Points, in no order, along strands that fork, close into loops and pass close to each other.
Points whose rows are less than 90.3 apart are linked; no others are. Some points are linked to none.
Neki: [ 11   5   0  -9 -19  21   9  11 -18  28  20 -16  -5  -6  13 -28 -15 -19
  41  -2 -26   2 -13  23  -7  29 -26  -4  -1   1 -23  -5  -6  -8 -20  28
 -35  -2]
gon: [-22  -9  -4  -9 -17  -8   3  11  16 -13  -2  -6   1   6  13   2   4 -19
 -11  35  -6   2 -14  -3  20   1  23 -17 -27 -20  -5 -16  -4  18  38  -1
  13 -32]
Suno: [-25   6  -1  29  -2  10 -19  -7  27  -5 -32  15   9 -37  16  14   2  10
 -17   4  21 -17   5  10  24  17  15  -9 -11  -9 -13  15 -12  32   7 -34
   4   2]
gudu: [ -2   8  10   4  17  -6 -25  17  13 -16 -21  16 -12   9 -15  28   4  16
 -27 -35  -7  11  -7 -11  -7 -37  17   3  15  24   2  10   4  26 -27 -19
  -3 -24]
Kun: [  5   5 -39 -22 -12 -21   6 -46   4  -7 -34   3  32 -16 -15   2  43  10
 -14 -10   2  -9  -5 -26 -29   2 -13  -5  10   8  26  22   4   2  -7  -5
   0  -1]
lefef: [-11 -18   8 -13 -22   5  15   2   2  46  11 -12 -11  -2  25  -5 -25 -10
  27   5 -32 -15 -12  37 -13  30 -16  -3  -9   5 -13 -25  -7  -3   0  20
 -35 -28]
gofug: [ -6 -22   7   1  20  17 -19  -1  -2  19  -2  16  -8 -44  18 -13  26  33
   0 -35   7 -33 -32 -21 -12  22 -14  -5 -19  -4  10  26  17 -16 -20   4
   0  11]
rumap: [ 19 -15   0 -16  10  11   1  21  -4 -19  -9   6 -18   9 -16  12  10  12
  -2  16 -11  17  -8   0   5 -28  26 -34  10 -14   4  23 -15  12  -5 -11
  22 -42]
Gup: [-10   9 -35 -19  -4   1  -1 -17   9 -25  -9   5  22 -13  12  -7  10  13
  14  30   2 -24  -4 -25 -22  12 -25 -19 -15 -24  32  49  -8  11  -3 -16
  21  -2]
mebe: [ 32   4  28 -16  16  -2 -12   2   4  20   3   9   8 -19 -13  10  11  17
  20 -13  -1  -9 -12  17  -4  -2   9  12  -2  13  -4  33   1 -32   0 -14
  -5  27]
vola: [-42 -27  -7  19  15   9 -14   3  16   5  -8  19 -14  -4  19  -1  -1   7
 -16 -10  12 -13   9 -28 -29   6 -18 -18   0  -9   0  -9  24  20 -20  19
   0 -16]
Duze: [-21   0  23  17  16  11  17   0 -11  -2  10  27 -27  32  18   7 -55  -8
   4  -1  12  12  20  10   2 -24  -5  43   9   7  -7  -5   7  10 -20  -5
  -3  17]
sepes: [-13 -10  -2   2   8  -1  -2   6  12 -28   2  15  -2   5  15  -3  19   8
 -25  16  12   3  -3  -8  32 -19  23 -14  -1 -31  10  -5   0  12  31 -15
  21  -9]
fanod: [  2  -3 -36   3  -5  -7  16 -20 -28 -16  -3 -12   0  -6 -11 -25  24  10
 -19   5  19 -10  18 -19   3  14  -3   9   8 -11  14   7   5 -15  34 -10
  16  17]
daza: [ 16   0 -17   0   9  -6 -15  31 -28 -33 -14 -18 -26  15 -25  -2   9   2
 -18  -6  -3  20   1 -24   8 -13  16   6  28  -4 -11  -3  -5   7 -16 -11
  -7   7]
Mil: [ -4  15 -20   6   2  -8  25   2   5   7 -27  13  12  29   1  -3 -10 -31
 -12  28   4  16   7  19  -6   8 -25 -16   4  -5 -48  14 -17  20 -18  24
  -7  -6]
duti: [  0  -4  25   3   9  30 -27  18 -20  -4  14  -8 -32   2  -7  -3 -12   9
  13 -26 -15  11  11   1  14 -38  20   4  23  11  26 -25   9   4   4 -15
   6 -23]
pevim: [  3 -26  32   1  18  -8   1  17  18  21 -16   5  -9 -16   9  22  19  -9
 -11   4  -2  -5 -16  12 -12  -4  10   4  10   2 -34 -35  -4 -30  -2  24
 -12  11]
Gok: [ -5  37 -30   4 -21   0  10  -5 -20  -6  10 -18  17  38 -16 -18  -8 -28
   3 -18  -8  28  13 -10   4   0 -20   2  19  19   5 -15   3  21  -7  20
   1  -4]
tipok: [ 18 -27  27 -11  22  -6 -17  11  12  -1 -12  -3  -3 -25  -8   4  41  11
 -22 -19   0  -5 -12  -8 -17 -15   5 -11  20  -2   4 -33   9 -50  -1  21
   7  12]
mip: [  9   3   3 -33  10  18   3  20   1  21  -6  21   2  14  11 -37  43   8
  10  -6 -21   9  -5   0   0 -38  -4 -32  12 -11   5  -1   5  12 -20  26
 -16 -22]
gido: [ 13   7 -19   5  15 -20  -5  -1   9 -31 -23  27   8 -18 -21  28  -4   9
 -31  29  25  -7  16 -13 -17   1   4   0  -5 -16   1  32 -21   5  -5 -24
  16  19]
Tison: [-28 -12 -16  -8  -5  -1   0 -22  10  -2  -3  19  -1 -25  15  -2  -5  15
   2   8  15 -35  -7 -29 -42  32 -17  -5 -19  -7  25  29   5  11   0 -21
   4  15]
fusuf: [ -9  29  22  15   0   5   4  10   2  -7  23  13  -8  26   4  21 -47  -5
  24   3 -14  12  11  10 -14 -16  -4  17  -3   3   5  -3  -1  27 -32   7
  -3  -4]
Dod: [  5  -5  17  21  -5   6  16   5 -34 -11  36 -23 -39  15   7  -2 -55  -9
  20  10 -12  13  13  18  27   2  11  42  -4  -9 -14 -23   3  11   7 -11
  -6   3]
peniz: [ -4   0  27  10  32   2 -33  -7  -5  -7   0  15 -24  -6  -7  32 -16  14
 -20 -30  21   1  -4   4  -6 -21  -5  37  -3  13  -5  -2  13 -24  -3   8
   9  12]
Mol: [-20   0  -3   5   8  -6  -5  11   7  -9  -4  21  12  20  34 -15  19  -1
  -8  -2   9  15   6 -21  19 -12 -12  -1  17 -18  -9 -31  20  11 -15  29
 -17  17]
kos: [-21 -18  -8  18  21  -1   2   4   1   9 -17  13 -26   4  11   9 -38  -6
 -12  10  17 -13  14   8 -18  25 -10   9  -5   7 -29   6 -10   8 -22  -5
 -10   5]
guf: [ 19  10   6 -12 -24 -18  32  -2 -23  20  29 -25   8  27  11  -5 -31 -15
  -3  22 -24  21  -9  29   4 -12  -9  15 -14   0 -13 -41  -4   6  25  18
 -12 -30]
Kog: [  6  -8  11 -21   6  11 -15   3   1   3  -9  -3  -7   7 -16  -3  22   2
  -2 -19 -14   6   9  -2  -1 -36  21 -10  24  24  37 -15   8  -7  10 -21
  11 -26]
raniz: [ -1   5 -30 -13  -4  -9 -11 -26  26 -12 -26  18  29 -35  -2 -22  50  20
 -13 -27  -1 -34  -5 -23 -32  -6 -21  -6  34   3   9  10  11  14 -25  -1
  -3  29]
gola: [-11  -5   9 -23 -13  -2   0  -9  21  22  -4  18  11   0   4  14  20  -2
  17 -14 -25 -11 -20  -3 -27   4 -12 -13 -31   9   9  26  -1  21 -19   3
 -18 -33]
vidu: [ -6   6   7   4  14  19   6  -6 -12  31  -7  25   2   4  24 -25   2  15
   5 -13  20   0   9  31  13  -8 -16   8 -14  -3 -14  38   4 -10   0  -1
  -9  13]
Rukos: [-21  -9  17  24  21 -11 -28   5  14  -8  -4  23 -22   0   1  48 -15   9
 -31 -26   6  -3  -9  -9  -7 -20   6  18  -6   5  -6  -7   5  16 -22  13
  -7 -16]
kodos: [ 20  35   7 -19 -23 -23  22  -1  -9  -1  36 -37  29  37  -2 -15 -23 -20
  11  17 -20  23  -9   1   3 -15  -5  20 -13   7   3 -20   1   7  16   7
   1  -7]
Voko: [-33 -29  -6  34  17  16   4 -17  12  16  21  14 -11   7  17   9 -21   6
  -1 -13  26  -6  23   9   9  10 -17   2  -2  -5   8 -12  20 -14  18  29
  13  -6]
turi: [ -2 -23   2  -7  10 -15   7  -5   4  20 -17   6 -12  -7   5  -4   6 -13
 -10  -9   3 -18 -22  -2 -35  21  -9   7  14  11 -25 -31   3 -25 -18  28
 -21  29]
kugu: [ 21 -17   6  -2  -4  16   0  13  -6  15   5 -22  14 -30 -16 -10  25  -2
  25  -7 -15   0   4   1   2  18   8 -29   0   4   5   0 -13 -21   0  14
  -4 -10]
dem: [  6   8 -30 -23 -28  -1   2 -19 -15  -3   0 -38  21 -19 -22 -20  25 -13
  11 -13 -14  -2  -5 -27  -3  22  -5 -14  -3  20  40  -4  -5  -4  12 -10
   3 -18]
Zegan: [ 24  -1 -16 -36  13   5   3  20  24   3 -16   8  15  -6 -12 -15  42   3
  19   9 -10  -2  -5 -14  -8 -25 -14 -39  19 -11  11  31   1   5 -33  11
  -3 -12]
Leda: [-10  13   7  -6  -8   6 -17  12   8  20  -2   4  21  -9  27 -26  25   6
  14 -11  -6   0  -7   9  30   1   4  -3 -16  -3   7 -12   5   8  -1   0
 -22  -4]
fomil: [-14 -11  28  13  13  -8   0  -8  -5  -1   3   5 -25   7   6  10 -34 -10
  -4 -12  12   3   9  11   9 -10  -2  52  12  20 -16 -24  18 -19   6  -2
  -5  31]
melip: [  7  19  25 -25 -20 -28   6   5  38   2 -10   3  17  14  -8  24  -3 -13
  -2  26  -7   2  -2  19  -8   1  28   3  -7  19  -8   6 -11  12  16 -34
  -5   3]
riz: [  7 -18  11  13   8   3  25 -19  -5   9  15  16 -26  16  -2  -2 -14   5
  -3  27  16  -6  26  28   7   2   1   6 -18 -13 -12  21   1 -16  28  -8
  21   1]
fezo: [ -8  -2  24  -3  -9   1  -3   2  19  25 -20  19  -3   4  13  15 -11   4
 -17   3   9   0 -10  52  20  -5  25  21 -34  13 -26   3  -9   0  21 -27
 -21  -6]
lizig: [-24 -29  -1 -23  -4  22  17 -14  -4  28 -21  -5 -23  -7   7  -8  13  -4
   1   3  -5  -6   0  13 -16   9   6 -23 -13   3  12  -2   1  -8   9  -5
   3 -39]
mafi: [ 21   2  22  -3   7 -19 -20  14   6 -14  23  13  33  -3   5  18   9   7
   1 -17   3   8 -12 -18  11 -18  -2  30   8  12  -1 -14  11 -17  -7  22
 -14  34]
vigu: [ 40  11  -1 -20 -13 -18  19   7 -19   4  44 -17  27  16   4 -15  -2   0
   9   9 -10   8 -21 -22   3   7  -3  22 -15   2  13 -10   3 -23  20  22
  -7  21]
sisu: [-11  -5   1  -2 -24  12   3 -29  -3  16  13 -28   2  -7 -23   6   3  -8
  23 -29 -16  -3  -1 -13 -29  28   3  -9  -8  31  37  -1   3  -2 -10  -6
   3 -17]
kot: [  5  30 -19  17 -17  -4  16  -2 -15  -3  12 -31  20  23 -10  -4 -30 -35
  22  -1 -12  25  -8   0  -2  11 -29   7  12   2 -21  -7  -7  12 -29  40
  -5   3]
koro: [ -2   5  25  16  13  12 -16  -9  24   5 -35   1  14 -48  21 -22  43  25
 -12  -6  15 -12  -3  11  27  -3   8 -11  18 -14  -8 -18  -3 -18  -8 -18
  13  21]
kunub: [-10  27  10   3  -3  -5 -12  23  21 -28  15  11  14  29   7   8 -21 -18
  15  18  -7  11   1 -21  -8 -10 -18 -16   6  -7  -4   2   4  28 -18  19
  -1  -2]
kora: [ -7  -7   6   8 -10   1   9  -7  -8  19 -25   6 -33  13 -13  26 -31  -3
 -32   1   2   9 -16  37  12  -5  33  17 -21  16 -20  -2 -17  10  18 -19
 -10 -30]
sofe: [ -1  28 -25   2 -14 -16  14  -6   1  -9 -24  -8  31  19  -9  -9  22 -25
 -16  20   4  16   2   6  12  -1  -8 -21   2  -9 -24  11 -14  13  10  12
  11  -6]
gekov: [  9   5 -11  -7   5 -13  -6  -2  15  -5 -20   5  13 -11 -10 -11  33   4
  -6  -6   7 -10   6 -12  -8  -6  -7  -6  32   6  -8   1   5  -6 -12   2
 -14  43]
kivuk: [ -4  -7 -26  -5  -6 -20   1 -23  -2 -17 -20  -1  14  -6 -22  29  30   5
 -39  -3  11   9  -1 -19 -12  -3  11  -4  -7  -3  18   7   1   4  11   4
  18 -19]
fud: [ -6  12 -13  11  -7  -6  14  -6 -26  18  -7 -10 -27  22 -16  22 -47  -5
  -8  -4  -5  17  -6  31   0  14  10  28 -10  17 -17  -8 -18  15 -12  -8
 -25 -19]
tak: [-10 -15   6  23   3  12  26 -21  -1  25  30   9  -8  16  11  10 -43  -1
  24   4  10  -5  22  29   8  13 -12  14 -21  -3  -1  12   4 -15  16  15
   7  -9]
nezu: [-10  -9  16  20  13   1 -31  12  17 -31   3  12   0  -8   4  15  10  17
 -18  -1  24   0  10  -8  28 -20  16   0  17 -17  -4 -12  13  10  11  -6
   7  21]
mamun: [ -7   0  -5  28   7   9  -3   8 -20 -26   4   2  -6   4   8 -11 -17  -5
   2  14  15  14  16  -1  39   7  -8   6   2 -18 -33  13  -2   8   1  -4
  -1  22]
ralo: [  9  17 -32   3   4   2   8  13 -11 -44   5 -10   3  27 -28  -8  -7   3
  10  15   2   5  25 -26 -14  -8 -16 -24  19 -24  18  29  -1   7 -12  -4
  39   3]
modo: [-13   1  -9  10  10   2  19  10  -4  17  -6  16 -12  17  13   2 -31 -19
  14  24   1  -4  -1  14 -21  21 -33  -3  -2  -4 -29  15 -13   8 -35  30
 -15   4]
nebim: [ 11  11   2 -12   1  -8 -10  15  -9  -8 -16 -12  -1   8 -17 -15  21 -19
  -8 -10 -10  18   8 -10   4 -13   5   4  36  19 -10 -26   1   6 -17  -2
 -21  18]
Getib: [-16  -1   7 -10 -14  -5 -28   8   7  10 -29 -13 -14 -35   2 -10  27   1
  -6 -23 -11 -18 -14  -6  13  18  29   7  -6  15   0 -26  -1  -6   5 -41
 -19   6]
Gili: [-10 -10  -5  10 -12   1 -14   9 -14  15  25 -21 -13 -11   4   9 -19  -4
   0  -9  -3   2 -12  -2  30  23  11  17 -35  -2  -5 -31   3  -3  28   5
 -20 -18]
Temet: [-12  15  11  21  30  17  -8 -18  -4  17 -25  20   0 -14  22 -12   8  23
 -20 -13  37   0   3  43  31 -16   2   8  -3  -6 -21  24   2  -6  12 -24
   8  10]
lozib: [-20  -6 -19  12 -22  -3 -12  16   0   7   4 -34   5 -11  18 -10   0 -22
  -4  19  -3   1 -11  -8  31  29   2 -14 -27 -19 -12 -33  -8   6  25  18
  -4 -26]
Tufib: [  3  10  -7 -25 -24   8  -2   4  -5  10  28 -17   4   5   0 -27  -9   4
  42   0 -15 -10 -21 -12 -14  32 -14   2 -23   4  16  23  10  -6  -3  -7
  -9  16]
Teru: [  7  -7   4  29  13   9  12 -19  -5   7  -4   0  -8 -11 -29  46 -18   4
  -2 -22   9   2   1   4 -33  13   2  -3 -12  13   1  17  -7 -13 -26  24
  16 -15]
Gasi: [ 32 -24  12 -18   1  14  19  11 -18  -1   7 -18 -32   2 -21  11   3  11
   8  12 -26  18  -2  10  -3 -31  39 -13   0  -7  22   0 -13  -9  20 -20
  17 -51]
laf: [-26   0   1   7   1  -9   6  13  17  -5  16   9  12  32  36 -12  -9 -18
  12  29   2   5   1  -8   7  -1 -25  -3   0 -22 -14 -22   9  11   5  38
   2   4]
Rofil: [ 19 -17   5  18  -4  -7   9   1  -8  28  22 -18   9 -14  -5  35 -19  -2
   5  -9  -3   7 -15   7   8  31   9   4 -17   7 -11 -13 -11 -16  10  31
 -14 -14]
Pitu: [-29 -12  -4  21   0  11  -6 -35   3  16   9  -8  -7  -8  -1   4  -5   2
  -8 -23  21 -10  16   2  15   5   2  16  -1  15  15 -21  19 -18  39   0
  20   0]
rud: [ -5  -9   1  25 -11  18   1 -17  -5  11  16  -7   6 -11 -21  11 -11   2
  14 -39   2  -1   9  -8 -22  24 -13  -2  12  22   8  -3  13 -15 -15  23
   8   7]
Rudal: [ 34  -1  11 -13 -16  25  12  16 -36  29  23 -32  -5 -16  -2 -33  -7  -5
  31  -2 -31   9   8  20   0   1  -7 -17  -5   1   3  -6 -15 -18   2  16
 -20 -22]
gom: [-25   4 -14  15   9  17 -14   0   1  -7 -19  14   2  11   9 -17  18   6
 -14 -23  12  12  15 -10  -1 -19 -15 -25  28  -5  -4   0  19  27 -16   9
   0  -7]
mado: [-24  -4  -8  -5  12  -4   5 -11  15  16 -41  22 -14  -3  21 -11 -10  -1
 -33  11  33 -21  10  16 -25   6  -6   4   3   5 -13  14  -9  18  -3 -31
   2  20]
mam: [ 22   4 -20 -16   3 -10   4  18  11 -27 -12 -11   5   5 -27  11  20   0
   6  19 -16  14   3 -16 -12 -14   2 -30  22  -6  11  18  -8   5 -18  -3
  21 -18]
doke: [  6   1  11  -3   1  29   6  22 -36 -12   7   6 -38  32   0 -18 -16   4
  10  -3 -26  16   3   1   1 -33  17   3  25  -5   6  -9   4  22  -3  -5
  -5 -20]
dok: [ 16  29  22   0  -1  10  23   6 -22  -2  28 -18 -26  30  -3  -4 -28   4
  29  -3 -26  21  14  13 -20 -27   8  20  17   7  14 -11   2  14 -21   3
  -3  -2]
Ser: [  0   1 -14   6   1 -27  12   9 -10 -14   6  -1 -21  24  -7  19 -20  -9
 -21  19  -7  11 -11 -21 -17   5  -4  11  -7 -12  -8 -16  -9   7 -15  35
  -4  -9]
Zut: [-32   1  -3  11  15  -6 -27  -8  15   1 -43   2 -22 -16   6  -6   2  -2
 -32 -17  23 -20   0  -3 -19   7   3   3  18  17 -11 -13   3  19  -5 -35
  -3  24]
lefur: [ -4  -1 -20 -21   3  -6   5   2   8   9 -13  14  -3   6  -3 -35  15 -12
   3  -6   0 -15 -10 -26 -31  12 -29  -2  22  -6 -20  -6  13   5 -35  29
 -31  36]
zugal: [ -4   5  16  26  16  28  -6 -11  -1  -2 -11   8  14 -17  16 -33  31  13
   0  -9  21  -1  19  29  54 -23   7 -15  16 -17  -1   4   0  -6  15 -20
  21  12]
Pilip: [ -1   4 -29 -17   7  15 -21  28 -25 -13 -31  -8 -21   2  -5 -37  16  13
  -5  -8  -5   2  -4 -14  15 -10   7 -14  28   2   4  14  -1  18  -9 -38
  -7   3]
filas: [-32  -9  -9   2   2   0  -5 -34   9  -5  12  10  -7 -10   0  10  -2  16
  -7 -17  20 -21   7 -26 -23  14  -1  11 -10   9  36   6  23 -11  18  -5
  17   7]
bek: [  2  14 -52 -41 -19  -9 -12  -3 -14 -17  -6 -16  17  -8   1 -24  29  10
  11   1 -16 -17  -6 -24   7   0  -4  -2  15   6  43   9  -6  10   9 -41
   4 -13]
Fomon: [-22   8   9  25  -3  20 -12   2   4  -4  21  10  12  -1  20   1 -17   5
  18   2  22   2  19   6  50   6   1   5 -16 -11  -1   9   8  17  30  -8
   1   2]
nel: [ 18 -36  -1  16   5 -17  27  -3  -4  12  21  -1  -4  -3   7  23 -12  -8
 -10  24   5  -1  -9   9  -2  24  -4   1 -10 -17 -28 -22  -9 -31  18  43
  -1  -1]
guriv: [ 25   8   2  26  10  11   3   8  -4  -8  11   7   5   2 -23  38 -12  11
   4 -20  -8  16  -1  -9 -28  -3 -12 -19   3  -1  -3  23  -8   9 -53  41
   2  -9]
rop: [-12  19   2  11  -9  11 -22  11  18 -13   1  10  18 -13   7  13  -8  10
  12   7   6  -6   6  11  35   8  15 -14 -26  -7  -2  34  -8  26  19 -25
   3 -17]
dutin: [ 14  -6  10  21   0 -11   2  11  -1 -36  45 -18  18  16  -3  -4  -4 -23
   8  34   6  10  13 -11  37  -1  -8  -4  -4 -35 -16 -21   6   5  35  21
  27   4]
vafeb: [ 16  17   4   2  -1 -14   5  -7  21 -25   0  10   4 -10 -24  24 -25   9
  -3  34  15 -17  19   6  -3  15  16  16 -22  -2   6  32 -21   0  12 -45
  13  25]
nodo: [ 29  29  14  -9 -19 -28  21   5  19 -19  15 -16  15  38 -15  13 -16 -25
   2  41 -16  16   4  12  -9 -15  15  -1   1   4  -7 -14 -18  13  10  -8
  15  -1]
tol: [  2   0   7 -27 -14  -7  16  -1   9  45   9  12   3   8  18   6   2  -3
  12   5 -24  -5 -25  16 -23  -2 -10  -3 -22   2  -5 -11  -8  -1  -7  29
 -28 -34]
viveg: [-30 -12   8 -10   8  12 -23   1   3   0 -19 -13 -41 -17 -14   5  -7   6
  -6 -19   5 -21   1 -16 -35   0  11   3  11  22  14   1   8   1 -11 -33
   2   2]
kanup: [  5  -2  14   0  -3   1 -15   8  14   8  -8  -9  13 -45  17 -36  44   8
   1   4   2 -18  12   0  32  17  16 -15   6  -6  14 -35  -2 -37  -1  -8
   8  37]
toter: [ 18  12 -14  -7   5 -30 -23  11   3 -18  17  22  23  -8   2  21   6  29
  -3 -22   5 -15 -26 -32   6   2   1  29  -3   6  20  20  10  -5  -6  -3
  -9  34]
Gove: [ -3   6  24  -3  -2   5 -32   9 -10   7 -10 -28 -32 -15 -23   6  -8   0
   8 -26 -13  -2  -7  -6  -2   5  29  27   8  37  10 -19  -3 -13   6 -38
 -11   9]
pov: [ -4  -4 -11   6 -13  -6  29  -4 -26  11  -4 -19 -15  36  11   1 -47 -17
  -5  16 -20  17   1  46  15   9 -10  22   2   5 -29 -24 -10  14   1  14
 -21 -29]
Gosum: [-16  16 -40  12 -12 -14  16 -26 -15  -3  -9  -1  16  24 -12  12   4 -14
 -38   3  11  21   5  -3  13  10  -2  -3 -12  -5  -4   8 -11  17  22  14
   8 -27]
nivuz: [ -3   4  11  -7 -18 -23   1 -21  28  -6  -4  -2  19 -20  -8  34   0  -1
   5  14   6 -18   3   5 -10  18  20   7 -19  14  12  13  -7  -7  25 -38
   6  14]
saze: [ 17  -4  17 -11 -12  15   1  15  -5   8  20  -1   1   9  13 -30   2  15
  15  11  -2  -5  13  32  49 -18  17   6 -15  -4  13   4   8 -10  48 -41
   3  -7]
fure: [  0 -10   5  -8   8  22  12  14 -29  12  -3  16 -19  23  17 -38  16  -6
  -7   3 -10  15   8  10  14 -31   3  -8  14 -12  -3 -15   6   2  10   7
  -3 -17]
kuzon: [ -7   3 -39 -16  -9   9  -7  -3  -7 -16 -39 -10  -2 -19   4 -40  43   7
 -11   6  -8  -7  -4 -12  15   1  12 -22  24  -8  16  -4  -3  10  16 -46
   8  -6]
Rova: [ -3  -8  -1  -7  22  18   8   4   3  19 -10  24  -3  -4  18  -9  18  25
   1  10  16  -4   2   9 -12  -2 -14 -25  -7 -15 -13  34   0  -5 -12   4
   3  -5]
sudi: [ 47   3   4 -14  -7 -22   9   2 -26  12  15 -22  27  -7 -10 -11  20   3
  -9  -3  -1  10 -12   4  27   3  11  18 -18   9 -11 -11 -15 -35  29   5
 -21  18]
Vam: [ 35  -9  16 -22 -12  -7  -1 -12  16  12  14  -8  24 -31 -16  23   8  13
  26  -1  -9 -10 -19   2 -12  23  18   2 -18  15  20  21  -7 -37  10 -14
   5  19]
Pomu: [ 27  29  -5   9  -8  -6   2   9  17 -22  28   0  22   7 -28  30 -19  -1
  22 -19 -18   8 -13 -23 -27   1 -10  -9  -3  11  17  17   0  19 -58  25
   6  12]
sude: [ 18 -14   6 -31  22   8   2  -4   9  29 -12  19  -4 -16  -3 -18  34  19
  14  -9   9 -17  -7   9 -25 -13 -17 -12   8  -1   2  45   6 -31 -12   1
   5  23]
sovaf: [-11  -4  21   9  37   8 -35   4   6 -34 -25  23 -15   8  14 -10   4   9
 -41 -18  29  -2   0   6  13 -50  17   6  41 -13  -4 -12  17  -2   5 -24
  20  19]
vome: [-14 -22  18   9  39   7 -14 -18   1   4  12  23 -36  -7   0  31  -8  17
 -32 -15  28  -5  -9  15  11 -31  13  24 -18 -14  -4  -2  11 -26  28  20
  20  -9]
lefuz: [ 10   3  14   4   5  -9  -3  12  -3 -32  36   6  14  22   6   2 -16   0
  16  -4  -3  17  18 -30  -2 -18 -12  31  23  -6   2 -16  25  -7 -16  17
  -2  43]
vin: [  3  -1  22  19  -4  -3   0  10   6 -40  43 -11  20  26  -1   1  -5 -18
   7  13   1  20  26 -18  17 -17  -6   0  28 -10   8 -30  15  11  14   9
  12  19]
leneb: [ 15  23  -9   5 -20   2  12  11 -34   3  27 -22  -5   8   3  -7 -42 -17
  35   0 -25  10 -29  -4 -12  23 -18  16  -5   2 -13  -1  -6   0 -39  30
 -15  15]
vik: [ 11   0 -29  -6   2  -6  18 -22   3 -25 -16  10  14 -16 -19  16  -7   7
  -6  33  16 -12  18 -15 -37  16 -13 -15 -18 -12  25  53 -18  -1  -7 -13
  35   4]
litut: [ 20  13  -4   6 -21 -13  15  -4  -4   5  11 -23  29  -9  12 -22  10  -9
   1  18  11  -1   1  18  39  34  -1   7 -22  -2 -26  -3  -9 -17  32  -8
 -14  26]
miv: [  6  10   1  37 -13  -6   6   3   1 -30  23 -16   6  12 -11   6 -26 -26
  10  34   7   2  15  -1  24  27  -5  -1 -10 -17 -22  12  -5   7  18   4
  22  12]
keti: [ 38 -18  13 -33   2  -4  16  -1  -3  14  13 -18   3  -7 -18  12  19   5
   9   4 -19   6   0   0 -16 -29  21  -7   4  12  38 -13  -4 -37  13  -1
  19 -28]
zub: [ 23 -25   1 -20   7   6  -3   1   1   9 -11  -6  16 -42  -7 -10  53   3
   2 -18 -17  -9 -12 -14  -8   0   5 -35   9   7  25  -8   2 -40 -20  24
   4  -3]
nafas: [-35   1   0  10   3   1   3  -1  34  -5 -30  28   5 -10  22   2 -13  -8
 -16  33  20 -19  12   7 -10  14  -8 -22  -9 -14  -8  11  -8  35   3 -27
   4  -2]
Gefes: [-19   0  -6  -9 -33 -17  -1 -36  18   8  -4 -11  27  -9 -12  13   1 -22
  21 -17 -20 -14 -19 -11 -27  37 -10 -15 -27  23  20  13  -4  19  -6 -11
  -8 -15]

A tip is a point with one link. Name the tips that can be reached along the links from each point below, in the order of the rows.
daza => Gok, Getib, toter, Pomu
fomil => gudu, vola, ralo, vome
kora => riz, fezo, kanup, litut
sepes => nel, sovaf

A fork is a point with three links, a tip a point with one. Leave the first point through the second and follow the links. Name the first fork or tip that comes.
tak; Voko => nivuz
vafeb; gido => riz
mado; kos => gekov
toter; mafi => mado
